Each row is a point on a tangle of strands that fork, close into loops and nearly touch. The rows are in no order.
In the rows, zero is written as 128.
Two points are linked if the straight distance between their rows is under 216. Some points are linked to none.
ber: [154 104 163 100 135 125 118 119 133 112 158 107  94 109 121 197 158 121
 142 107 126 124 158 120 105 165 106  89 135 145 145 120 146 140 136 120
 168 150 158 106 103 126 172 187 133 159  84 148 116 142 135  99 151 129
 132 102 144 143 154 134  99  83 107]
pedi: [138 187 102 116 126  90 110 125 120 166 107 111 119  97 109 175 138 129
  57 171 203  69  67 140 122 171 144 125 103 165  91  93 185 114 111 112
 132 126 124 141 138 129 163 115 160 176 160 147 116 150 105 131 115 163
 124  86 158  94 128  65 166 132 127]
ped: [ 85  87 134 110 108 107 152 123  77 127 195 131 139 115 166 143  73 143
 177 103  63 153 170 120 114 121 113 102 131 130 150 183 140 163 134 138
 130 137 107 165 132 146 112 134  99 186 116 148 161 126 113 121 161  88
 146 163 157 163  98 141  77 151 132]
givog: [133 128 112 124 191 153 172 119 139  88 153 147  96 149  94 154  64 156
 183  70  70  80 141 108 177 149 180 111 156 148 146 163 117 135 142 172
 101 152 137 134 108 180 149  76 112 139 164 124 136 105 126 154 100 145
 144  90 159 182 135 116 152 150 136]
tozon: [185  83 170  81 152 115 121 112 145 101 141 117  80  84 137 173 135 132
 160 107 103 125 173 101 111 168  93  82 158 151 135 123 131 148 105 135
 191 136 139 137 109 147 201 148 124 187 147 147 108  87 118  62 180  88
 142 128 130 173 130 167  82 138 109]
fifi: [135 182 115 124 122 145  93 132 124 121 130 101 136 162 132 100 116 103
 101 110  98 132 134 154 134 132 123 161 146 145 139 138 168 117 118  96
 140 121 167  97 188 101 139 150 153  57  73 123 199 126 127 180  60 129
 126 168 116 141 123  80 141 112 154]
tuz: [162 167 107 153 156 106 120 101 156 169 113 109 135 140 120 168 101 119
  58 140 172  69  93 124 157 166 153 106 113 159 116 110 170 109  98 101
 144 103 148 186 154 135 169 116 168 135 138 133 157 123 150 156 110 160
  89 124 152 153 141  65 143 128 147]
gomu: [ 99 159 108  89  90  75 108 138  87 126 125 196 123  91 129 117 120 108
  97 194 173 100 125 161  84 168  65 110 160 126 126 117 221 137 119  88
 104 137 148 127 118  94 101 124 148 117 119 127 140 133  91 175  85 130
 181 107 147  51 121 148 134  88 106]
vam: [103 159 122  75  73 140 135 162 118 128  85 176 145 180 119  99 113 109
 126 123 142 176 143 158  84 124 105 187 162  89 105  89 106  75 134 108
 103 143 142 107 140 102  84 115 110  65  88 146 116 118 102 160 149 138
 156 114 144  87 112 121 151  70 120]
radez: [ 83 108 138 202 164 196 157  99 125 116 168  97 132 136 138 159 125 158
 164 131 153 146 122 116 136 134 166 136 126 145 173 137 119 177 169 162
 123 162 135 116 136  94 111 189 109 110  74 128 104 142 184  99  90 149
 110 121 131 145 158  90 162 123 104]
sazi: [150 184 166  94 149 147 141 109 182 129  69 131  90 129 152 145 107  93
 136  88 130 135 109 115 129 132 106 161 139 143  84  95 108  91 136 166
 119 115 112 129 160 150 199  84 111 161 169 134  79  73 115  73 149 125
 114 148 132 170 125 143 158 186  96]
mizo: [119 170 148  77 120  78 106 136 106  84 127 146 165 122 105 138 151 145
 117 125 107 129  85 115  86  80 130 131  94 129 105 158 114 145 144 103
 130 157 134 126  94 126 120 133 167 106 144 100  95 149  73 168  71 144
 170 131 132  90 134 189 149 143 152]
nul: [154 170 104 166 172 140 155 104 144 127 127 179  99 172 160 151  92 129
  99 154 183 104 104 100 134 158 120 178 168 126  82  79  84 119 129 142
 148  95 131 147 187  89 117 104 121 106 131 102  95 105 134 114 144  92
  90 165  99 160 141 136 180 141 127]
feni: [119 150 112 180 179 172 152  83  99 109 165 127 124 147  92 167 140 139
 136 125 120 131 125 111 120 125 143 131 120 129 130 127 139 146 150 147
 117 136 142  83 137 122  85 152 110  82 109 120 104 137 151 125  85 134
 139 122 104 162 144 142 133 106 118]
Nura: [112 111  93  68  80 104  99 147  79 181 114 136  68  84 102  61 110 105
 152 150 158  96 140 171 140 112  76 100 141 154 131  98 175 109  88 125
 125  84  77 124 123 154 138  68 109 158 177 161 189 149  95 142 209  91
 110 125 130  97  59  66 104 131 128]
lus: [133  33 134  95  91 135 128 170 132  89 124 138 127 130 126  95  95 151
 172 117  89 143 165 117 128 105 165 124 141  98 145 139  69 131 115  98
 147 168 141 142  84 115 102 138 125 108  96 149 162 126 111 154 177 133
 162  92 158 102 133 111 111  78 165]
goni: [156 150 130 159 204 158 142 101 177 123 108  96 124 128 111 148 126 131
 147  81  86 118 137 107 166 125 128 117 116 143 113 176 150 141 127 172
  81 121 165 126 138 214 140 101 109 135 175 118 145  85 177 108  97 115
 128 158  91 212 121 175 105 176 117]
ros: [105 149 119 175 160 171 133 106 119 123 120 121 145 179  84 148 181 125
 110 106  96 170 112 118 125 136 144 158 103  89 116 145 106 128 161 129
 100 125 160  68 137 158  55 152 108  67 111 105 122 138 174 162  97 149
 120 151  59 183 138 192  88 107 138]
vop: [123 108 137 132 104  93 107 149 119 149 141 122 155 157 111 141 109 151
 117 122  89 146 161 128 118 110 163  86 116 121 162 181 153 133 122  75
 140 201 183 157 146 133 147 180 149  84  68 148 202 158 146 189 110 175
 120 108 174 136 129 108  82  72 157]
Mis: [171 135 120 122 136 122 127 109 128  88  71 143  82  94 143 114  89 158
 129 170 160 114 138  78 131  95 104 187 167 197 145 124 119 156 105  91
 190 188 117 121 176  95 180 115 145 107 193  99 115  99  82  92 171  97
 160 161 112  84 133 134 188 163 137]
ropa: [142 161 137 147 170 173 165 111 163 126  72 158  81 180 118 161  95 135
 124 112 164 139 107  84 136 129 138 202 162 132  93  77  82 103 169 135
 129 154 133 104 172 137 136  95 105 130 146 129  78  96 111  95 166 141
 114 143 117 164 133 126 172 148 117]
Ledez: [159 175  97 100  97  74 101 152 112 147 137 149 143 116 143 124 170 109
  68 148 146 139  90 144  96 129 108 113  86 109  62  70  99  85 113 125
 154  44  69 115 122 106 105 101 151 128 148 116  89 130  96 123 142  80
  91 127  96 112 116 181 119 157 133]
zuti: [155 165 160 107 137 117 127 104 143 100 186  88 154  72 163 187 160 127
 100 126 133 129  70 105  86 136 129  76  65 164  78 148 148 154 127 167
 146 145 121 134 134 118 179 146 162 168 142 115  51 148 139  83  89 118
 122  90 116 145 168 192 142 180 111]
Tuta: [192 129 145 125 160 117 119 104 149 137 165 105  87  55 142 160 174 113
 117 132 129  99 147 127 126 157  93  60 115 157  94 102 162 125  90 148
 167  66 106 109 113 130 171 140 128 165 158 133  89 101 136  64 136  70
 111 106  96 157 146 184  82 163  97]
rimin: [165 173  85 137 124  76 122 140 129 134 100 158 138 129 127 113 137 145
  55 176 183 121  86 109 137 105 125 151 117 140  75  77 125  98 103  94
 162 104 105 134 150 111 108  90 152 111 174  99  99 136  97 128 136 105
 118 136  86  77 113 126 146 142 149]
sog: [153 159 110 113 114  92 103 122 114 168 154 120 144 143 120 135 169 114
  78 108 106 132  87 164 149 110 145 119  65 104  83  98  55 107 131 140
 146  27  60 134  93 131 116  89 140 162 163 117 102 130 106 146 156 109
  69 149 107 172 113 155 100 181 142]
Vudu: [ 79 108  86 145 105  95 151 123  81 151 131 188 113 119 117 108  97 114
 115 183 170 108 163 154 110 144  86 123 169 121 161 118 211 134 111  95
 104 139 142 146 141 120  71 116 113 120 123 115 152 134 126 153 132 115
 175 139 131  87 103 133 111  70 114]
zuke: [147 123 122 125 141 105 113 149 114 120 129 139  88  91  81  90 174 128
 119 171 137  73  93 147 151 139 147  85 130 122 105  99 129 135 119 113
 132  67  76 106  62 105 117  91 143 151 195 112 106 135  70 135 116 136
 129  82 120  92 133 124 139 151 152]
tifa: [164 139 106 157 149 139 147 110 161 128 163 185 118 184 148 178 106 136
  94 121 159 100  89 113 141 170 171 151 145  95  83  66  40  98 149 151
 165 104 135 150 143  87 109 110 140 110  86 108  81 124 136 153 149 137
  82 114 140 163 172 126 164 108 133]
Lekiz: [106 172 129 113 112 151 127 138 100 126 110 150 135 138 147 104 146  74
 145 119  97 177 188 140  78 121  77 133 145 123 118 148 182  94 128 165
  73 105 129  48 163 146  75 140 103  74 116 120 131 118 145  90  98  53
 153 144  71 135 101 216  85 113 109]
situ: [ 90 115 114 114  95  97 115 146  91 172 141 175 154 155 102  94 102 118
 111 141 112 124 157 191 130 168 136  80 139 115 154 159 201 102 118  78
  88 156 165 159 144 111  99 123 145  99  74 150 209 158 150 220  82 174
 134  98 171 119 119 105  83  63 132]
repaz: [125  61 119 155 138 102 140 151 133 156 113 145 117 124 109 116 173 124
 117 181 206 111 134 134 140 178 131  78 139  78 138  86 117 107 116 120
 103  97 127 162  61 143  89 120 115 173 127 149 104 139 156 108 175 165
 121  80 143  95 128 122 105  68 103]
getu: [127 120 162 123 133 133 139 151 163  81  71 156 123  91 161  63 127 103
 182 127 126 132 145 111 117  89 108 140 165 108 139 156 109 146 119 140
 105 115 102 127 129 149 115 104 115 101 167 104  99  94 122  96  97  86
 159 156  87  46 122 197 152 172 128]
gil: [136 101 137 162 124 149  85 146 175 102  89  91 147  93 142  46 175 114
 135 160 116 119 121 129 169  90 138 145 135 118 187 159 130 166  97 100
 136 134 143 131 112 114 148 155 150  78 125  86 159 116 145 120  58 136
 132 158 106  71 138 122 137 158 158]
potiv: [154 149 121  93 102 102 118 150 141 106 159 162 140  98 223 142 105 129
 129 161 171 122 105 119  72 141 106 136 151 144  89 105 123 144 112 151
 165 121  99 141 164  59 152 137 144 122 107 127  73 127  94  81 130  71
 125 116 144  62 150 152 176 146 120]
Fatuv: [ 83 175 139 148 145 117 105  85  64 156 155  90 129 112  65 158 194 111
  94 143 150  98 107 178 120 158 106 107 107 145 136 151 225 156 132  88
 111 100 141  92 143 113 123 153 127 141 141 137 148 161 129 171  63 170
 135 116 106 115 123  80 112  95 113]
gono: [177 170  99 121 121 103 113 118 105 101 110 143 109  99 122 129  98 161
  98 180 152  97  91  98 124  92 146 154 115 206  86 108 125 137 115  89
 183 176 104 106 142  92 171  93 162 122 191 101 113 133  58 117 153 117
 147 115 132  76 149 131 188 173 156]
vuneb: [142 131 104  89  88 140  94 168 129 141 143 127 118 114 111  70 148 122
 136 136 126 113 106 172 162 117 155  91 100 130 108  87  94 107 128 141
 105  67  52  89  77 131 115  89 141 111 148 135 134 135  85 147 111 141
  89  77 151 126 108  84 124 157 147]
fotu: [104 124  82 147 129 116 146 143  73 125 153 140 162 197  95 135 100 180
 139  98  86 175 126 104 131  84 145 157 105 130 120 171 102 131 137 125
 116 156 148 138 159 158  71 115 104 103 141 134 158 141 121 173 149 110
 142 171 120 168 101 152 115 123 153]
zeliz: [129 147 132  73 120 142 120 153 119 104 113 169 137 199  80 113 134 108
 123  89  85 150 150 144 111 138 107 177 159  62 107 106  64  73 155 120
 124 114 150 108 127 135  93 105 114  71 100 118 131 111 125 203 131 147
 151 128 124 135 118 150 123  65 138]
varaz: [168 180 132  48 113 112 120 129 167 142  79 115 151 133 142 156 100  88
 112  70 110 153 124 132 109 121 110 127 102 148 107 104 132  74 116 154
 116 144 145 137 131 186 191 103 142 150 144 154 140 114 111 113 143 136
 128 137 162 163 102 130 118 144 121]
fozi: [ 99 126 119 118 164 172 172 125 111  98  97 124  80 153  64 145  64 156
 188  92  79 121 139 102 153 106 164 179 148 159 142 149 101 125 166 142
 122 191 131  93 126 167 140  88  98 149 164 139 138 116 100 129 160 150
 170 110 153 150 121  99 162 146 139]
bave: [127  83 169 121 117 128 111 129 158 132 137 122 125 159 153 144 151 113
 117 104 164 115 127 150 132 165  86 181 194  66 162 104  48 116 150 124
 175  93 141 175 118  87 170 159 108 168  66 126 112 123 144 148 186 160
 107 169 139 116 149  78 165  80 129]
gosuv: [146 133 137 167 137 104 112 113 108 160 173  82 155 131 115 179 143 174
  74 136 124 140 101 114 130 100 162 103  57 159 122 131 140 143 136  82
 174 163 134 138 157 120 137 165 156 135 119 132 136 161 128 135 121 148
  98 125 126 153 139 108  99 124 150]
zavos: [ 76 175 118  62 107 128 145 108 107 147 150 149 129 131 119 159  63  74
 150  81  74 107 134 169 100 131 107 107 117 120 146 143 181  99 149 171
  39 138 128 131 124 191 135  78 117 152 130 144 170 122 114 156  85 152
 140 105 178 155  87 115 111 122  95]
buto: [124  97 117 161 129 172 166 145 147  97  63 108  99 118 141  86  96 164
 175 119 122 169 144  77 153  71 162 161 120 147 140 132  86 146 133 126
 130 171  86 100 131 144 134 108 108 129 172 128 110 118 137  57 182 101
 147 136 103 103 123 133 127 184 125]
kavod: [151  70 131  81 101  72 137 154 125 117 142 157 144 122 135 134 104 128
 162  95  80 130 186 121 122 134 118  85 140 105 132 154 107 112 106 137
 116 111 138 168  75 197 116 102 115 167 155 143 164 105 114 151 167  87
 149 140 152 156  96 188  74 124 139]
fof: [100 142 148 140 124 165 134 132 111 125 117 122 158 161 126 118 182  94
 139  93  83 187 168 138 102 146 116 141 122  80 126 155 100 110 155 159
  75  76 125  64 116 168  51 156  93  88 108 118 137 124 166 122 114  98
 135 144  61 175 125 233  68 114 125]
kinem: [100 155 116 101  86  92 124 131 107 134 145 180 164 145 157 160 128 124
 103 166 199 138 107 146  67 163 106 118 130 111 100 115 163 119 135 112
 112 165 157 140 128  73  95 159 150  99  69 141  95 158 118 152  87 138
 141  90 170  57 155 146 148  64  99]
pes: [170 153 144 100 119 133 107 130 152 115 176 118 149  95 219 175 146 119
 101 119 149 144  83 122  89 156 119 111 107 135  55 104 107 121 114 172
 154 113 104 133 146  83 170 151 142 150 104 127  62 134 137  62 136  92
 102 119 120 120 162 167 145 157 101]
fifu: [ 89 101 142 185 133 175 158  98 129 139 189  95 156 167 199 138 113 130
 154  96 126 178 136 110 119 139 139 136 124 105 151 152 105 151 147 185
 120 121 135 157 145  95 106 173  93 136  46 133 135 154 196  94 132 114
  95 162 121 186 143 105 121 104 112]
zom: [ 77 169 108 117 129 118 125 119  95 133 131 156 180 167  82 127 114 108
 107 122 100 128 118 160 114 143 144 114 103 108 150 178 192 111 133  97
  57 142 161 141 133 131  79 111 151  86 103 127 169 155 138 220  30 176
 145 105 149 121 117 141 102  84 127]
rap: [137 111 146 149 123 111 107 140 102 129 142  90 145 111  78 181 161 176
 122 137  95 162 145 112 116 101 165  72  60 161 133 147 162 137 132  83
 133 219 154  92 124 146 128 197 137  92 105 158 150 163 134 125 117 152
 133  83 143 153 142 139  59  90 142]
mebaz: [162 106 120 176 149 136 148 106 154 119  77 107  87  92 140  79 109 160
 144 155 131 105 132  77 201  93 132 166 143 189 134 136 115 163 102 108
 177 149  80 143 157 109 177 104 132 138 196 101 123 105 123  64 183  96
 123 159 100 119 143  98 147 207 126]
bonov: [ 99 114 137  86  99 132 166 162 141 120 124 157 129  95 156 138  83 117
 176 129 148 112  98 128 103 129 160 102 128 114 114 113 110 112 137 199
  73 117  84 149  73 144 128  84 106 178 139 150  77 122 107  93 126 136
 129  61 182  91 119 122 166 165 109]
bif: [180 112 144 126 147 155 129 138 196 104 115 189 111 158 152 125 137 117
 108 134 157 103 109 127 138 177 164 136 169  67 115  71  48  98 139 131
 127 105 146 112 105  86 108 129 141  74  81 122  64 101 130 146 107 157
 106  72 135  97 169 141 164  82 126]
Figor: [ 87  98 101 135  96 122 132 135  90 147 136 167  98 134 175 101  99 101
 137 156 149 127 194 168 111 150  46 164 209 121 174 115 174 137 114 123
 167 116 141 150 181  95 116 145  96 129  88 113 167 110 135 148 184  83
 163 192 120 113 110  89 126  78 122]
meve: [137 140 107 102 146 134 141 132 131 104 144 162 140 224 111 148 101 172
 122  81  75 161 129 107 130 119 130 198 151  93  88 131  27 101 175 130
 139 151 150 128 150 125 108  97 122 101 114 112 140 126 121 179 166 118
 115 166 132 172 145 144 148 125 155]
luvul: [123 126 149 200 214 157 138  60 157 135 120  85 121 135  86 181 169 138
 118  93 119  97 101 101 168 136 151 120 106 120 162 168 142 165 134 148
 123 141 172 151 125 186 152 143 113 142 153 112 134 115 207 132 105 170
 111 167  91 202 140 144 123 147 118]
zubo: [100 189 138  69 111 118 136 106 125 162 118 111 142 141 128 158 126  62
 120  80 131 138 107 170 103 130  99 126 106 118 128 122 138  85 147 175
  73  86 119 131 117 161 146 105 112 156 112 143 122 129 132 141 107 156
 101 126 144 164  98 106 146 117 101]
zitik: [114 125 143 149 172 100 137  96  71  99 165 118  98 104 102 130 166 161
 136 152 115 111 117 112 123 112 122 132 130 143 115 154 102 190 147 128
 182  83  77 136 112  95 131 111 117 183 200 101  80 111  89 109 136  99
 141 165  88 137 136 181 156 192 140]
finam: [107 157  90 124 108 134 138 132  82 110 156 147 169 160 148 114  92 151
 146 119  81 187 158 108  87  89 109 155 121 147  99 170 163 133 133 153
 103 165 128  97 183 140  64 131 114  75 138 123 145 134 130 133 119  58
 157 176  98 144 101 205 109 151 138]
rar: [136  90 159 146 149 183 117 126 160 109 130 139 105 146 129 103 166 117
 152 115 125 121 136 154 161 157 126 147 166  68 144  88  58 124 155 132
 135  98 121  74  91  93 108 150 112  87  70 130 103 110 137 138 116 152
 119 100 116 111 158 109 145 100 120]
selu: [118 146  96  96  88  99 107 169 115 185 108 115 107  97 107 112 127 122
 105 159 185 110  94 147 135 134 126  95 104 162 105  83 194  81 101 140
  86 135  93 123 126 169 144  91 132 174 176 173 150 159  99  94 158 134
  98  87 153  92  85  65 117 123 123]
Kasas: [127  88 130 184 128 155 135 137 151 119 151 120 159 101 168 118 154 143
 156 169 183 142 140 112 129 152 146  74 131 123 160 131 149 153 129 134
 105 142 154 126 107 100  94 184 134 109  82 140 105 153 186  90  90 140
 117  87 133  84 154 122 125  92  98]
farid: [121  99 130 148 123 173 153 139 158 125  89  97 109 128 118 116 110 158
 154 112 112 132 113 116 175  88 179 152 109 161 138 108  94 136 155 127
 131 178  94 107 113 132 147 117 123 152 130 139 120 125 108  93 167 159
 126 101 151 126 152  55 145 175 141]
fepi: [156 118 131 150 155 141 146 132 122 101 177 110 102  67 113 151 174 133
 140 167 156 116 138 122 119 136 132  49 104 169 111 105 187 144 119 150
 121 110 111  65 104 124 107 150 135 137 144 136  75 134 131  64 103 103
 134  47 103 121 144 164 100 132 106]
lero: [184 108 121 188 149 110  98  96 169 157 140 114 148 144 135 166 116 163
  66 139 160  94  99  91 160 136 206 110 102 150 138 118 106 147 113  96
 200 158 168 185 141 121 157 158 189 120 118 110 127 133 158 164 116 164
  77 144 146 150 166  93 139 148 157]
nugu: [161 137 138 115 132 139 132 128 151 126 159 111 119 105 104 198 167 117
 121 110 129 124 108 127 123 165 137  54  90 142 107  99 145 108 133 146
 114 131 138  69  97 130 136 165 150 139 109 150  91 141 145 109 106 160
 111  39 139 147 166 137  91  97 104]
vome: [142  71  97 171 119 140 138 156 131 134 107 150 129 174 118  94 101 157
 123 139 131 142 169 114 157 126 165 156 148 101 161 112  92 111 116  83
 154 153 165 157 140 128  87 132 112  91  96 136 161 133 151 154 191 146
 141 129 137 137 114  85 111  73 152]
Vavu: [209 104 129  70 110  97 114 161 183 132 106 141 157 138 163 140  91 113
 120  93  94 148 177 107 123 136 120  94 126 116 112 119  86  81  89 128
 137 130 167 174 110 203 164 110 145 144 135 154 155 103 134 118 185 106
 122 141 160 180 108 174  79 120 141]
fafa: [155 138 133 146 136 135 106 122 150 156  60  79 155 133 101 119 164 132
  93  99  67 169 135 108 168  82 137 155  56 133 125 145 139 121 127 107
 138 127 113  95 159 197 136 138 141 137 167 132 151 115 140 104 159 120
 126 181  71 179 103 155  48 180 134]
Bufi: [107  35 152 118  86 121 121 165 118 131 139 104 123  89 119  98 117 166
 188 135  98 148 143 120 136  91 161  76 113 137 158 163 124 180 126 110
 139 188 128 131  89 123 133 162 133 140 110 151 178 160 106 131 151 148
 140  98 157 104 130  82  95 118 159]
Leku: [117 154 107 173 177 121 168  87 127 146 138 106 136 135 140 113  93 161
 133 119 114 107 112 114 165 101 132 160 114 156 109 170 139 145 114 161
 109  84  97 204 163 157 145  76  98 175 204 109 133 102 142 109 133 101
 112 189 124 172  97 119 155 203 126]
difi: [ 96 144 133 123 101 114 117 112 109 126 161 140 171 116 205 124  84 144
 121 157 153 162 117 112  70 108  97 177 137 144 129 141 154 166 143 143
 144 156 129 154 171  79 131 153 137 125  96 116 112 143 123 114 111  97
 138 174 126  89 135 133 173 140 115]
Dake: [135  90 172 157 136 173 116 123 175 144 131 101 100 131 176 141 164 117
 150 121 175  95 126 152 166 186 101 150 172  98 163  91  77 153 145 134
 156 105 157 104  99  82 176 188 124 153  76 146 104 122 161 111 139 176
  98 110 138  93 163  65 165  99 106]
Bove: [113 105 132 139 117  84 151 135 139 147 112 158 160 133 146 133 166  80
 109 149 169 139 164 124  96 149 107  66 126  77 121 122 141  86 102 147
  73  97 161 167  86 164  78 123 130 155 103 131  90 146 170 101 139 120
 130 114 142 118 127 193  86  66  93]
geda: [151 106 116 116 145 126 150 136 153 103 129 154 121 132 132 116  52 133
 166 123 113  70 135 112 146 136 173 112 163 136 152 146 118 144 116 147
 123 150 147 171 105 138 145  85 145 128 153 109 150 114 104 157  97 150
 152  90 181 113 136  98 176 143 154]
suku: [ 85 180 144  76 101 117 120 106 133 141 139 127 178 152 106 145 140  83
 103  79 113 126  98 169 119 150 120 116 109  77 133 165 137  92 145 141
  76  98 159 134 104 119 130 143 160 116  75 125 136 162 155 213  39 184
 112 116 148 129 135 106 133  72 111]
Vugab: [113 101 134 141  89 166  97 157 157  95  71  82 122  95 120  28 128 125
 172 132  84 130 113 136 167  62 157 161 126 142 162 175 131 156 116 104
 120 164  98  79 124 117 131 121 149  82 143 108 180 138 111 126 102 145
 154 127 123  67 126  82 147 186 176]
pupaf: [111 147 130 139 112 127 133 117 120 116 136 137 183 120 145 132 182 103
 111 159 176 153 126 134  84 149 123  83 108 124 126 137 166 128 132 116
  91 152 180  98 115  89  87 180 149  83  66 135  89 171 163 133  61 153
 136  91 138  90 160 182 114  68  94]
gove: [126 158 125 145 131 111 122 117 125 179  92 101 156 141  91 124 190 112
  77 106 102 155 116 142 139 104 115 136  65  97  98 118 109  95 130 115
 111  51 102 101 119 176 111 108 126 143 166 124 132 118 133 124 147 118
 113 178  68 173  95 166  73 150 130]
mapiv: [146 113 160 145 127 112  98 125 132 101 121  83 150  53 138 111 175 141
 127 161 132 131 126 103 120  85 115 127 102 155 169 152 162 169 117 108
 165 169 143 147 125 135 165 168 140 136 159 108 122 132 139  90 108 112
 145 168 103  93 133 150 132 164 121]
Sud: [108  70 148 112  67 147 100 185 137 131 110  79 144  79 131  27 122 142
 177 115  63 172 138 142 156  83 163 101  98 139 145 176 121 143 109 120
 108 157  84  98 117 134 135 148 139 119 130 139 212 163 104 127 127 122
 130 119 134 113 109  77  95 179 197]
Tolal: [ 92 143 151 156 164 130 156  97 117 102 125 127 123 146 137  99 123 152
 150 117 108 147 108  96 135 102 124 183 138 133 116 187  87 183 144 137
 135 118  98 184 145 124 159  99 106 165 200  98 102 101 124 108 136 113
 138 219 107 148 123 155 182 218 121]
pozut: [ 94 123 128 105 121 120 143 124  91 140 175 112 100 126 119 151  75 117
 163  99  74 110 155 148 126 122 119 127 135 152 161 151 165 132 140 135
 128 139 113 145 135 139 155 120 107 169 126 145 179 126  94 155 138 120
 127 137 161 160 103  71 121 137 129]
modat: [110  87 110 192 104 160 148 145 130 167 155 111 140 174 179  94 104 128
 133 128 152 157 158 140 165 137 142 142 159  97 173 114  98 121 135 136
 132 106 137 168 150  89 105 156  96 117  46 140 166 139 179 125 158 124
  82 156 138 154 127  48 126  92 131]
fezo: [129  97 101 157 130 141 148 147 135 152  90 152 106 149  92 111 114 139
 120 170 191 111 127 125 159 158 162 133 148 111 143  83 133 105 123 115
 101 130 123 135 111 132 106 100 121 140 134 150 130 145 133 137 147 164
 125  79 160 107 122  68 146  82 118]
teki: [136 174 122 169 183 147 143  97 169 162 122  82 146 107 118 114 115 115
 117  97 103 103 137 139 174 104 121 113  96 162 121 163 206 109  90 157
  66  80 122 150 165 203 148  89 110 132 193 114 166  92 163 101  82 123
 116 148 102 188  87 113 108 174 116]
Vone: [ 65 107 125 126  75 143 100 155 102 117 100 111 140 115 108  67 125 137
 153 167 133 129 105 154 125  80 111 193 145 136 146 157 124 164 133  86
 125 154 114  89 125  69 114 144 149 105 123 124 160 148  73 166 129 154
 156 146 138  31 133  85 184 131 156]
debul: [110 104 148 142  95 113 104 138 104 120 197  97 167  48 209  96 132 152
 135 180 156 135 115 130 108  94 104 107 103 168 144 155 182 190 126 130
 153 150 101 149 146  77 138 178 154 141 124 112 114 153 128  89  83  84
 130 127 117  59 138 130 145 172 118]
migun: [ 92 175 136 111  99 172 131 134 132 107  96 142 161 165 141 127 127  92
 142 116 132 177 148 149  82 148 110 153 138 110 113 118 156  94 140 142
  60 169 163  80 146 125  74 159 120  44  47 139 112 139 147 123  81 153
 149 105 129 125 132 155 132  57  94]
pum: [148  99 167 109 149  81 128 140 111 108 124 121  89  72 104 133 192 137
 140 151 125  86 112 117 122 121 135  88 115 133 112 127 113 159 139 122
 171  95  82 139  57 121 159 109 139 211 191 119  71 117  84  88 157 122
 154 110 119 103 151 171 128 182 130]
dazev: [116 100 133 119 148 128 127 122  99 145 148 133  82 162  95 134 144 127
 128 121 136 114 155 158 143 144  86 172 178  95 160  90  62 117 145 121
 187  73 111 143 130  99 138 117  98 174 111 135 139 109 124 159 213 127
 112 164 123 150 124  88 137  87 134]
regu: [106  89 164 161 185 153 123  94 117 108 107  85  89 123  70 172 150 159
 148 116 106 109 139  92 148 122 149 158 142 136 213 168 124 173 146 113
 167 184 166 161 119 173 155 163 103 157 153 122 148 111 159 118 148 163
 141 165 128 159 135 133 137 130 115]
Fefol: [127 135 130 133 120 148 111 130 136 119 124 128 114 145 148 113 135  92
 128 135 142 127 157 160 107 155  85 171 197 106 162 120 151 131 120 118
 149 121 168 124 168  85 136 166 121  89  72 113 156 119 136 155 112 120
 142 165 109 117 119  98 143  81 135]
sufir: [149 102 110  85 124 110 112 133 124 155 115 134  79 124  99 102 125 111
 127 130 141  93 155 169 148 133  95 134 155 119 138  85 101 114  97 114
 172  55 101 156  94 136 154  76 103 162 171 145 160  99 105 144 210 106
 113 148 136 146  91  98 119 130 139]

A tip is a point with one link. Name the tips that can be reached along the links from each point below, in the order of the rows.
zuke | vuneb, regu
lus | fifi, zuti, Bove, Vone
sog | fafa, geda

A piece is two or more points that can be reached from each other along the links. Count, over all rows, the pieces, the separate loops (a circle has one, a figure eight two, a Y none), the forks (points with three links) and the tips (points with one).
pieces | 5
loops | 4
forks | 6
tips | 8

How many points has the smallest loop of links through each point below? Write 0 if it is on no loop.
ros | 13
varaz | 7
rar | 23
tozon | 5
gomu | 0
